A landscape with many valleys, sampled at points; each row gives a point and its height.
A ball rolls from a point to the lowest of its 2 nearest points, and stops where none of them is lower. Distance is the straight distance between rows; heights are no part of it.
Z755: [-11  -2  -6  -5  -8 -21   9  -8  -6  20 -24  -5 -11   9  -8   8 -24  -7
  -5  21   1  12 -33   0  15   5 -21   8  11  -1]  height 611
Z419: [-11  11   1   4  22  -7  39 -14 -27  15 -12   1 -20  12 -17  -6  13 -17
  -5 -20 -16  -9  -3  -1  15  -1 -24   3   3  13]  height 141
Z718: [ -3 -17  -5  11  26 -27  28  34  15  22  -2 -17   8  16   0   0  -4  17
   6 -11   6   5 -10  -8  -4   3  -4  24   1  -1]  height 226
Z780: [-14  22  -3  -9 -15  22 -14 -22  10 -45 -27   2  -1 -11  26  -4 -20 -11
 -15  10  11  -6  -6   9  19  -2  -2  -1   0  -7]  height 378
Z114: [ 18  -2 -23  13  -3 -17 -30  33   3   3   4  15  10   6  -2  21 -20   3
  -7  -2  12  10 -13   2   4  -4  11   2   0   2]  height 653
Z500: [  1  28   2   3   5  25  28  -8 -20 -24 -11   2   3 -11   8  -6  14 -22
   3 -17   8   1  30  -5  27  21 -20   2   9  10]  height 76
Z8: [-13   4  21 -10 -16  24 -24  -1   1 -32 -27   1 -16 -20   7  -9 -21 -12
  -7  26  -1 -10   4  -8   5  -9  12 -18   8 -10]  height 469
Z903: [-22 -13  -1   3  12   2  16 -14   7  13  22 -13  -2  28   6 -10  13   4
 -15 -18  -5   4  -5  21   2   2  -9  11   1   1]  height 283
Z942: [  9  11   1  -1 -18  13  -7 -19   6 -10  27   3  24 -12  15   5  19   4
   7   1   8  10  16   3  -9  15   5  -5 -18  -3]  height 498
Z377: [-21 -13  -4   7   7  -8  -4  -2   8   1  13  -8 -10  18  -3  -5  -6  -7
 -27  -2 -12   9 -16  15  -8 -10  -1   7  15   1]  height 233
Z559: [ 16  -6 -20   5  19   1  -1  20   2   1  13  18   0  -6  -1   9   9 -17
 -18 -30 -13  -2  16   3 -20 -10  10  -7   7  10]  height 228
Z785: [ -7   4  -2  -4 -23   9  -9 -17 -16   8  -3   4   0  14  12   5 -12 -11
   7   7   0  11  -5   1  16   4  -6  -3  -9  -6]  height 254
Z641: [ -9   8  -3   1   3   2 -10 -13  -3 -11  -3  22 -12   0 -13  14  -2  14
 -11   3   7 -28   7  19  12 -10 -10 -11  -7   1]  height 216
Z658: [  0  16   3 -18 -16   6   7 -27  -9  -5 -28  -2 -13  -8   1 -10  -6 -24
  -5   6 -19   1 -12  -6  -2 -14   0  -9  -2   0]  height 468
Z126: [-13   8  28   7 -22  18 -20  -3   4 -37  -5  -6  -4 -18  11  -9  -4  10
  13  30  11 -10  11 -13   7   1   7  -6  -1 -11]  height 488
Z800: [  0   3  14   6  -7   7 -16  26 -10  -8 -12  -1 -21  -3  -3 -14 -12 -16
   0  -7 -27 -12  12 -20  -7 -23  23 -16   1  -1]  height 714
Z930: [  5   0   7  -6   1   2  -8  -8  12 -12  -6   4   3 -22  -9  -1   7  32
   4  16   5 -20   5  -8 -18 -13  11 -10 -12  -4]  height 305
Z746: [  2   6  -4 -14  19   7  10   1   5 -14 -31   4 -13 -17  -3  -9 -10   4
 -14   1  -6 -18   6 -10  -7 -15   2  -2   8   1]  height 321
Z35: [ 15  -5 -14  10  19 -14  15  48  -1  10 -18  -5   0   4  -5   2  -9  -8
   2 -14  -4   3   8 -18  -5  -5   4  12  16  11]  height 221
Z197: [  3   2  19  -2 -26  14   1   6 -30   9  -6  -4  -6  -4   0   0  -4 -41
  19  20  -2  31  16 -14  14  19  -8 -10  24  -3]  height 397
Z689: [  3   3   4 -14  -3  11  30 -28 -17  10  -3  -7   3   8  14 -12  18  -6
  20  -9  -6   4  11  -5   6   7 -10   5 -10  -3]  height 178
Z341: [  6 -12   0 -14  11  25 -10  14  18  -2  11  -7  16   1  21  -7   3  34
  -4  -6  12  -7  20   6   2   9  14   5 -22   5]  height 679
Z373: [  8   3 -12 -12  -4  32  -2 -14   9 -17  -9  -1  19 -19  24   7   1  14
   2  17  33   8  16  14  13  24 -13   6   2   0]  height 127
Z142: [ -7 -16  -7   3  11 -19 -18  -5  -1   8   0  21 -13   0 -27  25  -9  18
 -12  14  12 -23  -8  23   1  -9 -11  -8   2  -2]  height 240
Z81: [  7  -6 -14 -23  11  37   6  -4   6  -4 -26  -9  15 -10  27  -7  -9   5
 -11   6  22  12  12   2  11  13  -1  12   9  -2]  height 160
Z48: [ -3  -1   6   1   3 -17   9 -20  18  20  25 -13  18  21  -1   0  20  38
  16  -6   8 -15 -22  19  -1   3   1   8 -39  -3]  height 658
Z247: [-19 -11  14  12  -8 -24  -3 -43  11  22  19 -15   0   6 -17 -10  16   8
  12  14  -6  -2 -39  14 -26 -11   5  -1  -4 -13]  height 510
Z390: [ -6 -22  -9  -5  31 -22  -6  -2   7  19 -17  12 -18  12 -20  13 -13  20
 -16   2  -3 -32 -21  23  -2 -15  -7   7  -1  -8]  height 263
Z433: [ -5   3  28  -2 -10   4  15 -25 -12  11   1  -8 -15   5 -14 -19  25   5
  28   0 -19 -13   8 -10 -12 -17   4  -9  -5  -7]  height 669
Z307: [ -4  12   6   0 -21 -19   7   1  -4   6 -28 -15  -9  -2  -5  -6 -19  -1
  12  21  -5   6 -22 -23   4  -3  -6   5   3  -1]  height 592
Z441: [  2  10 -12  19   3  -8   5  41  -5   3  -7   0   2   6  -9   6 -15  -8
   1  -6  11  13   3  -6  17   7  -7   9  22  11]  height 251
Z888: [ -5 -14  -5  -5   3   1 -23  20   9  -7 -20  -3  -8   7   4  -2 -32   5
 -21  16   6   5 -15  -1  11  -7   7   7  19  -2]  height 646
Z26: [  0   5 -11   3  -8   6 -22   4  -9   5  13  13  -2  18   9   3 -13 -24
 -15 -24 -15   9  -4   7   6  -9  11  -8  -9  -1]  height 292
Z296: [ -5   4 -11  -6   3  10  15 -15  12 -15   1  -3  12 -17   8  -1   8 -19
 -23   8  11  29   2   8 -11  15 -17   6  27   2]  height 665
Z505: [  1 -21 -14  -7  15  -9  -8  30   3   3 -28  -4 -17   9  -3  -2 -28 -16
 -30   5 -13   8 -14   5   1 -10   3   9  26   5]  height 634
Z63: [-24  11  -6   4   4   4  22 -39  -5 -14   0   1  -5   4   3   2  15   2
 -13   2  12  -9  -4  31  20   8 -35   8   1   5]  height 334
Z150: [-19 -14   6   9  -7 -23   9 -30  19   4  27 -16  10   0  -3  -1  15  12
   0  20   2  15 -23   7 -23   8  -9  12   7  -9]  height 594
Z763: [-11   0   7 -11  12  -6  37 -17   3   4 -27 -22 -12  -7  -3 -20   1 -10
 -13   9 -12   7 -13 -10  -8   0 -14   9  16   0]  height 373
Z818: [ 20  12 -15  -7  -1  21 -12  10  -2   1   1  18   9  -9   9   9  -4  -4
   1 -23   5  -4  23  -4   6   3  10 -11 -17   4]  height 310
Z719: [ -1  -3   8  30  -1 -27  -6  41  11  -4  48  -5  15  22 -11   9  14  28
   8  -9  13  -1   1  10   7  13   0   6 -13  15]  height 389
Z534: [-15  11   7 -20   6   0  28 -22   1 -21 -42 -16 -20 -15  -3 -23  -5 -21
 -28  12 -15  -1 -17  -1  -3  -9 -11   0  21   8]  height 354
Z432: [-15  -8  -3   4   5 -21   5 -27   1  28   6   3  -1  16 -11  13   2  21
   8   4  10 -15 -22  19   9   1 -17   7 -15  -6]  height 620
Z428: [ -2 -12  -2 -18  22  39 -11   6   5  -6  -8  -1  -2   3  22 -10  -8  13
 -14 -12   3 -11  20   3  11  -2  12   1  -6  -2]  height 667
Z224: [  3   3   5 -12 -28  23 -10 -43 -12  -8 -11   3   3 -11  29  -4   1 -14
  17  19   2   1   4   6  -1  -3   1 -12 -20 -14]  height 412
Z969: [ -4   3   6  19 -17 -35   1  -9  -3  10  23   6   3  -1 -25  17  11  10
  17  17   9   2 -12  -2  -7   8 -13  -3  -3  -2]  height 552
Z815: [ -5  27  -1  18 -17 -11  -6  12   2 -26  -5   8   0 -16 -13   9 -10   7
   3  10  15  -2   3 -12  12   4  -7  -3  10   6]  height 234
Z328: [ 11  -6   1   6 -12   6 -37  20  18 -18  21  -1  25 -15   9   9  -2  31
   4  27  38  14 -10   0   8  23  10   2   0   8]  height 577
Z648: [ 11  -2 -17  11   4  -5 -21  44   0 -16 -18   5 -12  -4  -2   3 -23 -31
 -19 -10 -19  -3   5  -4  -8 -20  18  -2  21   8]  height 748
Z297: [  4 -16 -15   2  21  -7  16  28  10  23   8  -5  17  11   0  11   2  17
  -1  -9  19  11   3   8   4  17  -9  18   5   6]  height 168
Z593: [  1  -8   9  15  -6  15 -13  27  -1  -5  29  -4   6  -1   6  -1   4 -23
   1 -10  -2  29  23  -8  -9   9  14  -4  18  -4]  height 450
Z250: [  3  -7 -10   5  31 -31  37  20  11  24 -14 -13  -4   7  -1  -3   0  -8
  -4 -21 -16  -1 -17 -11 -16  -8  -1  22   6   0]  height 282
Z814: [ 12   0 -10 -13  -9  -1 -43  -1   5 -11 -10  14   1  -2   2   6 -26   1
 -15   7  -2   2 -17  -1  -5 -16  22 -10 -10 -10]  height 529
Z840: [ -9 -25  14   3  -2  -2  -9  20   5  -1   9 -18  -8   1   0 -15  -7   2
  -6  14 -12  12  -1 -15 -22 -10  19   0  15  -4]  height 222
Z828: [  3 -23  -2  11  19 -33 -15  -2   4  19  10  17  -5 -10 -32  23   4  27
   4  13   4 -29 -10  14 -23 -11   3 -11 -10  -4]  height 286
Z238: [ -1  11  -4  29 -11 -14 -13  32  12 -12  45  -3  17  15   1   9   6   3
  -1 -18   6  15   4   5   4  11   8   5  -7  11]  height 427
Z900: [ 18  -8  -6  -5  -7  12 -10  27   0  13  -4  -4  16  -5   6   3 -10  11
  15  10  18  21   6 -17   0  11  11  -1   2  -4]  height 445
Z878: [  1  14  -7  14 -16 -10 -12  19  12  -6   8  -4  17  10   9   8 -15  28
  12   5  27   8 -13  -7  29  18  -4  14  -9   8]  height 754
Z230: [  6 -23   3 -19  19  -5  22   6 -15  36 -25  -8 -19   3  -8 -12  -4 -10
   6  -2 -25  -6  -8 -16 -11 -11   2  -4   1   3]  height 270
Z386: [ 18   0   6  -2  -9  -1  -6  17   3   3  15  -4  24  -1   2  10   7  40
  29  12  24  -5  13  -6  13  23   3   2 -27   4]  height 461
Z955: [  4  -7   4 -22 -18  16   1 -44 -18  14 -12  -2  -9  -4  11 -13   5 -22
  10   9 -20   4  -6  -2 -12 -11   4 -15  -7  -6]  height 440
Z256: [ 10  17   0 -15   7  45   1 -11  -8 -15 -10  14   3 -16  27  -1   2 -13
   3 -24  -1 -11  29  -7  14   5   6  -7 -13   3]  height 284
Z933: [ 30   2 -12   8   9  -2  -3  46   6   4  17   7  23  -8  -2  12  10   9
  10 -20  10  -2  28  -8 -12   9  15  -6 -10  12]  height 328
Z716: [-17 -11  -7   5  23 -12   3  -6   6   5   0   1 -22  21 -10  -8   0 -14
 -37 -20 -28  -9 -18  26  -9 -24  -3   9  15   4]  height 191
Z355: [ -2  13   9  26  -9 -15   4  19  -7  -5  28   7  -6   5 -16   2  17 -14
  10 -18 -15  -1  19  -8  -9  -5   1  -6   4   6]  height 460
Z706: [-22  -1  -4  -3  14   2  26 -47   2   6   4  -6  -7   9   1  -8  20  -1
 -15  -7  -4  -7 -13  25   0  -2 -21  10   0  -1]  height 316
Z583: [ 10  20   2 -14   5   9  31 -21 -20  -2 -19   9  -9 -20  -5  -9  15 -16
   9  -8 -12  -8  14 -21  -4  -2  -9  -9   2   7]  height 318
Z985: [ 17  12 -25  20   1   2 -25  47   4 -20  -4  13   7 -13  -3  11 -20 -27
 -16 -17   7   5  11   2  -3  -5  16  -4  22  10]  height 738
Z652: [ -3  20  -8   1  18  10  28   7 -13 -10 -16  -2  -4  -3  -1  -9   0 -14
 -14 -21  -4   1  14 -11  18   7 -13   5  13  14]  height 98
Z364: [  0   3 -11   9  -9 -25   3   5   8  19  12   2  21  12   2  17  -6  19
  15   8  25  16 -21  -1  14  20 -15  14  -6   3]  height 739
Z222: [-24   4  14  -5 -14   8   8 -22   6 -18 -24 -23 -13   0  14 -24 -10   0
  -9  23  -6   3 -17  -1   6  -9  -4   8  11  -3]  height 183
Z826: [  6  -6   2  12  -8 -19   8  35  -6  14   4  -6   2   2 -16   9  -3  -9
  18  10   2  22   2 -21  -7   8  -3   4  20   1]  height 300
Z775: [  3  -2 -11 -27   8  27  21 -19 -10  -9 -46 -14   3 -12  22 -14 -12 -17
 -14  19  14  16  -5  -4  14  11 -12   6  15   1]  height 166
Z914: [  6 -26   5 -18  13  -6  31 -18  -3  36   2 -13  12  -2  -4   1  16   7
  25  11   7   6   5 -10 -16  17 -11   6   1 -12]  height 448
Z316: [-21 -13  18   9  -8 -13  21  -4 -12   9  18 -18 -12  15 -13  -9  10 -19
   5   7 -12  23   0  -1  -4  10 -17   8  26  -2]  height 464
Z410: [ -3 -20  -9 -14  23 -21 -16   5   0  10 -36  10 -29  23 -15   5 -30   1
 -28   4 -14 -16 -28  22  12 -15  -7  11   9  -5]  height 278
Z44: [ -2 -19  -3 -17  12  15 -22   6   3   4 -14   1  -9  13   5  -5 -21  21
 -16   4  -1 -13  -2   7   8 -14  12   2  -7  -7]  height 659
Z171: [  8 -16   0  11   5  -8 -23  39  -4  -5  -4   5 -13   4  -5   1 -14  -2
  -6  -6 -18 -13   3  -8 -15 -28  26  -8   1   2]  height 732
Z437: [ -5  11   3 -15   8  21  15  -3  -3 -27 -35  -6 -16 -25   2 -19 -10 -22
 -21   5  -7  -3  11 -13   0  -6   0  -8  22   4]  height 339
Z633: [  3 -10  10  -5   6  10 -11  -5  10  -2  16  -4   2  -3   2 -13  15  23
  -2  -6 -10 -15   7  -1 -25 -18  24  -7 -17  -5]  height 244
Z983: [  9  -6  11  -5 -20   1   2 -33  -4  10  38  -1  19   1   2  -1  32   6
  27   1   0   2  13   6 -18   7   3 -10 -24  -9]  height 446
Z871: [ -3   7   5  20 -12 -25 -16  28   9 -12   7  -7   6   9  -2  -1 -12  34
  12   6  11  -5 -20 -15  12  -5  12  10 -14   2]  height 720
Z380: [ -1 -15  31   0 -16 -12  12  -7  -5  10  35 -14  15  24  -6  -8  27  26
  40   6   6   1  13   0   3  13   0   6 -17 -13]  height 556
Z561: [ -8  10  37   6 -22   7  11 -22 -13 -12  13 -10  -7   2  -6 -16  28   9
  34  12  -9 -12  22  -6   2  -2  -2  -2  -5 -14]  height 649
Z408: [  2  22   0  -8   1  34 -17 -15  12 -26  -4   7   4  -8  27  -8  -4  -4
 -11 -24  -4 -16  14   5   9  -5  16  -2 -24  -4]  height 267
Z938: [  4  24  -3   0  -1  29  14  -9  -2 -23  -8   0  16 -17  21   1   9   0
   9  -1  25   2  30   7  27  28 -18   8   0   5]  height 99
Z315: [ -1  16  17  -5 -13  20  13 -18  -9  -2  11  -7   1  13  20 -20  17 -15
  20 -25 -19   2  12 -10   5  -3  10   2 -20  -7]  height 128
Z627: [ 26  -5 -21   5  18  -3   3  33   2  10  24  22  11   4   1  16  15  -1
   2 -39  -6 -11  20   5 -12  -5  10  -8 -15  19]  height 275
Z777: [ 26  -5 -22 -16   4   5 -24  16   2   6 -21  16   3 -11   0   9 -22  -6
 -11   4   0   6  -1  -6  -9  -9  16 -10   3  -5]  height 564
Z472: [ -4  13   3  -7  12  24  15 -28 -12  -5   2  15 -14  -6  -2  -5  25   2
   0 -18  -8 -30  21  13   7  -9  -9 -10  -9   9]  height 347
Z396: [ -7  11  -1   9  23  -6  37  18 -12   5  -3  -7  -9  19  -6  -9   5   1
  -2 -30 -10  -8  11  -7  19   0 -12  12   5  12]  height 120
Z115: [ 13 -11 -22  12   1 -28 -31  23  11  11   9  19  13   5  -8  32 -15  22
  -4  12  29   3 -29  11  11   8  -5   5  -1   6]  height 683
Z514: [ -5   5  32  -2 -29   1   9  -8 -19  -4  -7 -14 -11   3   0 -12   4   0
  36  26  -7   3  13 -22  10   4  -4   1   3 -11]  height 631
Z13: [ -3  25  12  18 -20 -18  12  -2  -8  -9  21   5   0  -1 -21  10  15  -3
  19   3   1   5  12  -7   4  11 -17  -2   6   1]  height 503
Z117: [  1   9  -7  15  -8   2 -16  27   2   1  29   1  12  26  15   1  -6 -10
  -4 -38  -7  13   2   3   9   0  17   3 -19   4]  height 341
Z165: [ -2   8  -6 -17  -9  -4 -17 -12   4 -11 -24   6 -13  -2  -4  -3 -24 -14
 -23   9 -14  -2 -24   5  -6 -19   8  -6   4  -5]  height 494
Z946: [-22  17   3   4  -9  15   7 -29  -5 -22   2  -1  -7   1  10  -4   7 -20
 -14  -2  -4   3   0  17   8   0 -16   1   5  -1]  height 350
Z151: [-20  -4  20   3  -8   1  -5  -4   9 -14  -6 -16 -17  -2  -2 -18  -5   2
  -8  17 -16   0 -10  -6 -11 -18  10  -2  12  -6]  height 132
Z245: [-10  -1  10  14 -14  13 -23  12  11 -21  24  -8   9  -1  13  -4  -5  -6
  -5   4   5  20   6  -4   0  10  12   0   6  -4]  height 379
Z293: [  2  -6  -8  26  -3 -25 -28  43   9 -15   2   1   0   7  -3   8 -21  15
  -6   6   8  -1 -17  -9   5 -10  16   8   7   6]  height 684
Z249: [ 11  -1  -6  -4  19 -11   6   8   8   0 -23   8  -7 -21 -15   2  -1  16
  -1  -1  -7 -24   5 -15 -24 -24  11  -7  -5  -1]  height 351
Z461: [ 12 -32 -20 -13  41   4  10  26   5  25  -6   3   3   6   0   7  -3   9
 -15 -14   4  -2   9   6  -7   2   1   8  10   5]  height 217
Z821: [ -2   3  14   0 -12  -4  -1   1 -16  16  -4   1 -22   7 -14 -11   2  -9
  13  -6 -28 -10  -2 -12  -9 -24  15 -16 -10  -1]  height 694
Z200: [  1  11   3   4 -23  12 -11  15 -13  -5 -12   4  -2 -12  -1   7 -17 -24
   9  18  12  22   4 -11  16  13  -3  -9  22  -1]  height 422
Z295: [  3  18  -7  17  -2  17 -27  22  17 -34   8   8  11 -23   3   5 -11 -22
 -18 -14  11  11  18   2  -3  10  13  -5  17   5]  height 712
Z695: [-16   1   8  -2  18  11   9 -35  -2   4  -5  11 -27   2 -22 -11  25  12
  -8  -8 -13 -39   2  23  -4 -27  -4 -12   0   4]  height 363
Z745: [ -1  16   0 -14   6  21  28 -45 -25 -16 -22  16 -14 -18   2  -6  26 -17
   0  -4  -4 -24  13   4   9  -4 -20 -13  -3   8]  height 335
Z661: [  5  -3   1  -6 -13 -18   9  -8   0  20  -3 -10   6   2  -3   1  -4   2
  16  13  -4  17 -15 -18 -13   1   1   1  -5  -8]  height 551
Z379: [ -1  -4  30   4 -23  -6   1  11  -6  -5  18 -16   7  12  -2  -9   9  17
  38  19   5  12  12 -22   9  12   4   8  -1 -13]  height 601
Z378: [  6  13  -2   4   5   1  22   1 -17   5  16  16  -9  -4 -11   2  20 -21
   3 -31 -18  -3  23  -7  -8   1  -6  -9   6  13]  height 423
Z760: [ 12 -37 -11 -19  36   5  12  19  -7  31 -20   2 -15   9  -1  -5  -7  -1
 -10 -14 -16 -12   1  -5 -11 -15   7   0   7   4]  height 245
Z16: [ 13  -8  -3   7   5   5  -6  32   6   0  15   3  14 -12  -4   7   4  16
   4   4  18   7  20  -2  -4  11   8  -3   6   7]  height 388
Z632: [-25  17  11  -5 -16  21  -2 -24   5 -45 -17  -6 -10 -17  17 -10  -6 -32
 -19  17   4   2  -1  10   6   3 -10  -8  18  -4]  height 366
Z183: [-14 -11  -5   1  20  -5  18   1 -18  13  -8  -2 -23  13 -13  -2  -1 -26
 -28 -11 -18   1  -8  12   4  -4 -18  -1  18  12]  height 163
Z972: [  1   9  -8  -2  -8   6  14  -3 -10   4  -5  -2  12   5   9   5  -1   1
  15   2  13  14   8  -6  17  13 -14   7  -3  -1]  height 220
Z722: [ -4 -14  -1 -13  23 -11  36 -10   8  22 -13 -16   4 -11  -1  -4   4   1
  -1   9   0  11  -8 -11 -18   9 -12  14  12  -8]  height 407
Z600: [-12  18  10  26 -13  -5 -10  28   2 -23  12   4   3  -3  -9   9  -3  19
  14  10  23  -5  17  -4  28  19 -13   4  13  10]  height 272
Z92: [  3  -2 -27  -9  11  -4  -2  -4  -7  19   1   8  -2  21   5   2 -12 -28
 -26 -30 -21  13 -17  10   3  -9  -2   3  -2   4]  height 255
Z677: [ -9  18  -1  -8  11  25  -9 -15  10 -21 -11   2 -13   7  17 -19  -6  -3
 -25 -27 -20 -17   0   7   8 -20  12   4  -7  -2]  height 247
Z739: [  5  19  -6  10  -8 -23   9  -2  10  12  21  -3  19  18   0  11   5  26
  15 -12   9  -1 -13   5   9   8  -7  10 -32   4]  height 700
Z470: [  2   6  18  17 -15  23 -41  27  19 -32  28  -5  24 -13  18   6   1  21
   9  13  32   9  11   6  18  33   9   1  -7   5]  height 573
Z973: [ 15   3   7  -7 -11   0 -17  -3   7   3  27  -5  26   6   9   4  16  41
  20   6  13 -14   0   9   5  11  11  -7 -49   4]  height 411
Z116: [  5   6  -6  -1  -9 -18  -7  -9 -15  29 -10  10  -7  15 -12  10 -13   6
  13  -1  -7 -12 -20  -2   6 -16   1  -6 -24  -5]  height 336
Z430: [ 16   9 -21 -14  13  -6 -13  -8   7   3 -13  18  -6   1   1  -3  -8 -12
 -22 -28 -27 -10 -12   3 -16 -26  18  -3  -8   0]  height 156
Z389: [ -9  20  17   8 -11  30   1 -12 -14 -17   6  -2  -3   2  24 -11   5 -30
  10 -19  -8   5  23  -4  18   9  -4  -1  -8  -6]  height 170
Z24: [ 20   2  -3   4  -6 -17 -33  16  13  -9  32  -4  28  -3   5  10   2  40
   1   8  18  -1 -22   6   6   8  20  -2 -44  10]  height 287
Z41: [-10  18   6   8 -11  30 -10  -7 -21 -14   5  12 -13  -3  10   5  -4 -51
 -11 -16 -12   9  16   4  17   8  -8 -16   7   1]  height 195
Z935: [ -5   9  -4 -10 -18  15 -16 -39   7 -24 -10   8   5  -6  20   1  -5   4
  -7  13  11  -9  -8  17   9  -5  -2  -1 -13 -10]  height 392
Z156: [ -8  -9 -13  -8   5 -16   8   4  -1   7 -25  -4 -13  -1  -9   6 -22 -28
 -31  14  -3  19 -26   9   3   4 -18   6  30   9]  height 623
Z532: [ -8  -4  -2   2  31 -33  26   4  11  29 -27  -7 -19   4 -14  -7  -3  -7
 -11  -8 -23 -16 -32   3 -10 -19  -4  15   4  -5]  height 319
Z953: [ 17 -25   2  -4 -11   8 -30  17   4   9  13  -4  21  -8   7   8  -8  25
  15  31  31  23  -9 -10  -4  15  18  -3   2  -7]  height 509
Z591: [-16  -6  -6   1  -3  -1   8 -24  16 -10  17  -7  10  -4   9   4  10   7
 -12  15  17  18  -5  15  -3  16 -18  12  16   0]  height 642
Z916: [ 11  14  -9   4  -2 -12 -29  11  19 -22   3   8  16 -12  -1  15  -8  43
  -5  10  22 -19 -12   5  13   3  10   2 -28   9]  height 129
Z773: [-22 -22  10   8  22 -21  14 -39  16  38  15 -18  -3  14 -20 -15  23   4
   1  -7 -16 -12 -32  27 -31 -13   3   6   0 -11]  height 414
Z434: [ -3  -4  22  -5 -26  24 -24   9 -10 -16 -13   1 -11 -19   5   2 -17 -25
  10  32   2  11  10 -13   1   5   6 -22  16  -8]  height 449
Z980: [ -2  19  -2   1 -14  -3  -6  -7   1   0  -8  -1   2  12   8  -4 -13  15
   8  -3  -1  -7 -14  -5  16 -12   6   5 -23  -3]  height 295
Z354: [ -1  15  -6   4  -9   2 -12  -3   8 -18   2  11   7 -11  -1  14  -3  23
  -2  10  20 -15   6  10  15   5  -5  -3 -11   5]  height 189
Z595: [  5 -14  11  -2  -3 -10   5 -30  -3  20  21  -1   8  -5 -16   5  25  21
  26   7   1 -14   4   2 -26  -1   3 -13 -19  -8]  height 393
Z284: [-13 -11  22   2 -12  16  -6   5   4 -16  10 -17   1  -9   9 -16   1  -2
   5  20   1  22  14 -17 -11   9   6   2  20  -9]  height 309
Z736: [-17 -11  -1  -2  24 -20  16 -26   9  30  -7 -11 -11  16 -10 -10   5   1
 -13  -7 -17 -11 -33  19 -11 -15  -5  12  -2 -10]  height 352
Z764: [ 15   4   7  -2 -21  -2  11  10 -18  15  10  -2   7   1  -9   3   6 -26
  27   6  -3  33  16 -19  -3  15  -4  -7  15  -7]  height 360
Z693: [  8   9  -3 -20   6  17  -6 -33   3  -1 -17  15 -13  -9  -1 -15   7  -6
 -12 -15 -23 -20  -6   1 -17 -29  15 -13 -10  -1]  height 211
Z291: [-13   6  42  13 -14  31 -13   6  -3 -29   9 -10  -8  -4  12 -12   6  -1
  22   8  -2  -9  33 -13  13   7   9  -5  -5 -14]  height 508
Z645: [-20  -4  12 -12 -11   5  20 -48  -8  -3 -27 -18 -15  -1   6 -17   5  -5
   1  27  -4  -6 -18  12   1  -8 -17   1   7  -6]  height 167
Z659: [  1   8  13  -4   2  19  -1  -5   4  -2  17  -1  -4  11  10 -20  16   5
   7 -31 -18 -14  12  -3  -6 -18  20  -7 -24   0]  height 184
Z776: [ 16  -9  -2  -8  -3 -19  17  -3   2  27   5  -3  17 -14 -10  13  10   7
  28  18  15  19   2 -16 -18  20  -9   2   2  -8]  height 493
Z833: [ -5   9 -13  -1   1  24 -12 -10  15 -29   8   8  14 -22  11   6   2 -18
 -29  -2  14  15  12  15  -6  12  -3  -3  18   2]  height 685
Z638: [ 30 -16 -30  10  12 -29 -17  33   7  17  -9  17  11  -3  -8  27 -15  -5
  -9   2   7   8 -21   1 -21  -8  10   5   8   1]  height 621
Z77: [  2   5  14   7 -18  16 -21  -3  11 -26  33  -1  20 -16  13   7  18  17
  11  17  22   4  18  11   7  27  -1  -4 -12   4]  height 536
Z945: [  6  11 -18  -8  14  -2   9 -17   4  14   3   9  -2  17   5  -5   5 -10
 -13 -40 -21  -5 -13   6  -5 -18   6   1 -14   5]  height 213
Z550: [ 11   0   6  -6   4   8  18   8   0   2  25  -2  10  -4   3  -5  27  -5
  13 -23  -6   9  32 -10 -12  11   3  -2   2   3]  height 384
Z338: [ -4 -11   0   2   7   5   9   1  10   6  36  -4  11  13   3  -2  21   7
  -4 -16   1   6  15  13  -8  10  -2   3  -6   4]  height 330
Z232: [ -9  -6   9   6  -4  10   9  17 -11   1  11 -12  -5   5   1 -10   2 -32
  -6   0 -10  33  14  -6   2  12  -7   3  31   3]  height 430
Z960: [ 11   0   0 -14  13   7  22   6 -21  14 -26   5 -17 -11  -6  -8  -1 -20
   1 -12 -20  -4  11 -23  -5  -8   2  -9   8   9]  height 296
Z423: [ 13 -10 -16   4  -7 -32 -38   6   3   3  -6  25   2  -8 -20  31 -22  16
  -2  27  19  -5 -31   4  -3  -3  -1  -8  -2  -5]  height 710
Z971: [  2 -16  -2  -2   8 -20   3 -27  -7  28   6  15  -2 -16 -29  21  10   9
  13  11   2 -22  -3   9 -25  -4  -6 -18  -7  -9]  height 338
Z751: [ 22 -15 -25   5  29 -15  12  32   7  11 -11   8   1   0  -2   5   0 -15
 -14 -29 -18  -9   1  -6 -26 -19  14   8   9  10]  height 177
Z569: [ 15   5 -16  -3  -5  -3 -14   2 -15  17   1  25   3  -1  -9  22  -8   2
   9  -8   4 -10   7  -2   1  -4   5 -16 -20   0]  height 342
Z858: [-10 -22  -4  14  -4 -33  -8  -8  -9  30  22   8   0  16 -21  25  -4  13
  12  12   9  -1 -20  11   1   6 -13  -3  -4  -3]  height 595
Z127: [  5   9   1  26   4 -22   1  45  12  -8  23   1  12   1 -14  15   7  30
  11   1  23  -8  13   0  14  22  -8   9   2  16]  height 317
Z520: [ -4   3  -7 -21  -6   9  30 -43 -12   1 -33 -14   0  -5  22 -14   4 -17
   1  14  -3  12 -13   1   6   6 -18   9   0  -4]  height 139
Z572: [-11 -18  23   4 -11 -14  20  -2  -6  12  33 -17   9  22  -9  -4  20   1
  26   8   2  22   8  -3   4  21 -14  12  14 -12]  height 507
Z503: [ 30 -10 -26 -16  17 -21  -3  10   3  22 -28  20   3 -13 -11  21 -17  -9
  -8   1  -4  -3 -14  -6 -22 -11   6  -4   0  -6]  height 589

Call two points neighbours if one is among the 2 nearest of the other. Go from one point of each pair to the other, from neighbour to neighbour, staying as low as possible. Name the highest point that can't be avoided.
Z430 and Z315: Z569
Z151 and Z520: Z222
Z430 and Z903: Z946
Z500 and Z520: Z775
Z520 and Z746: Z249
Z500 and Z232: Z593
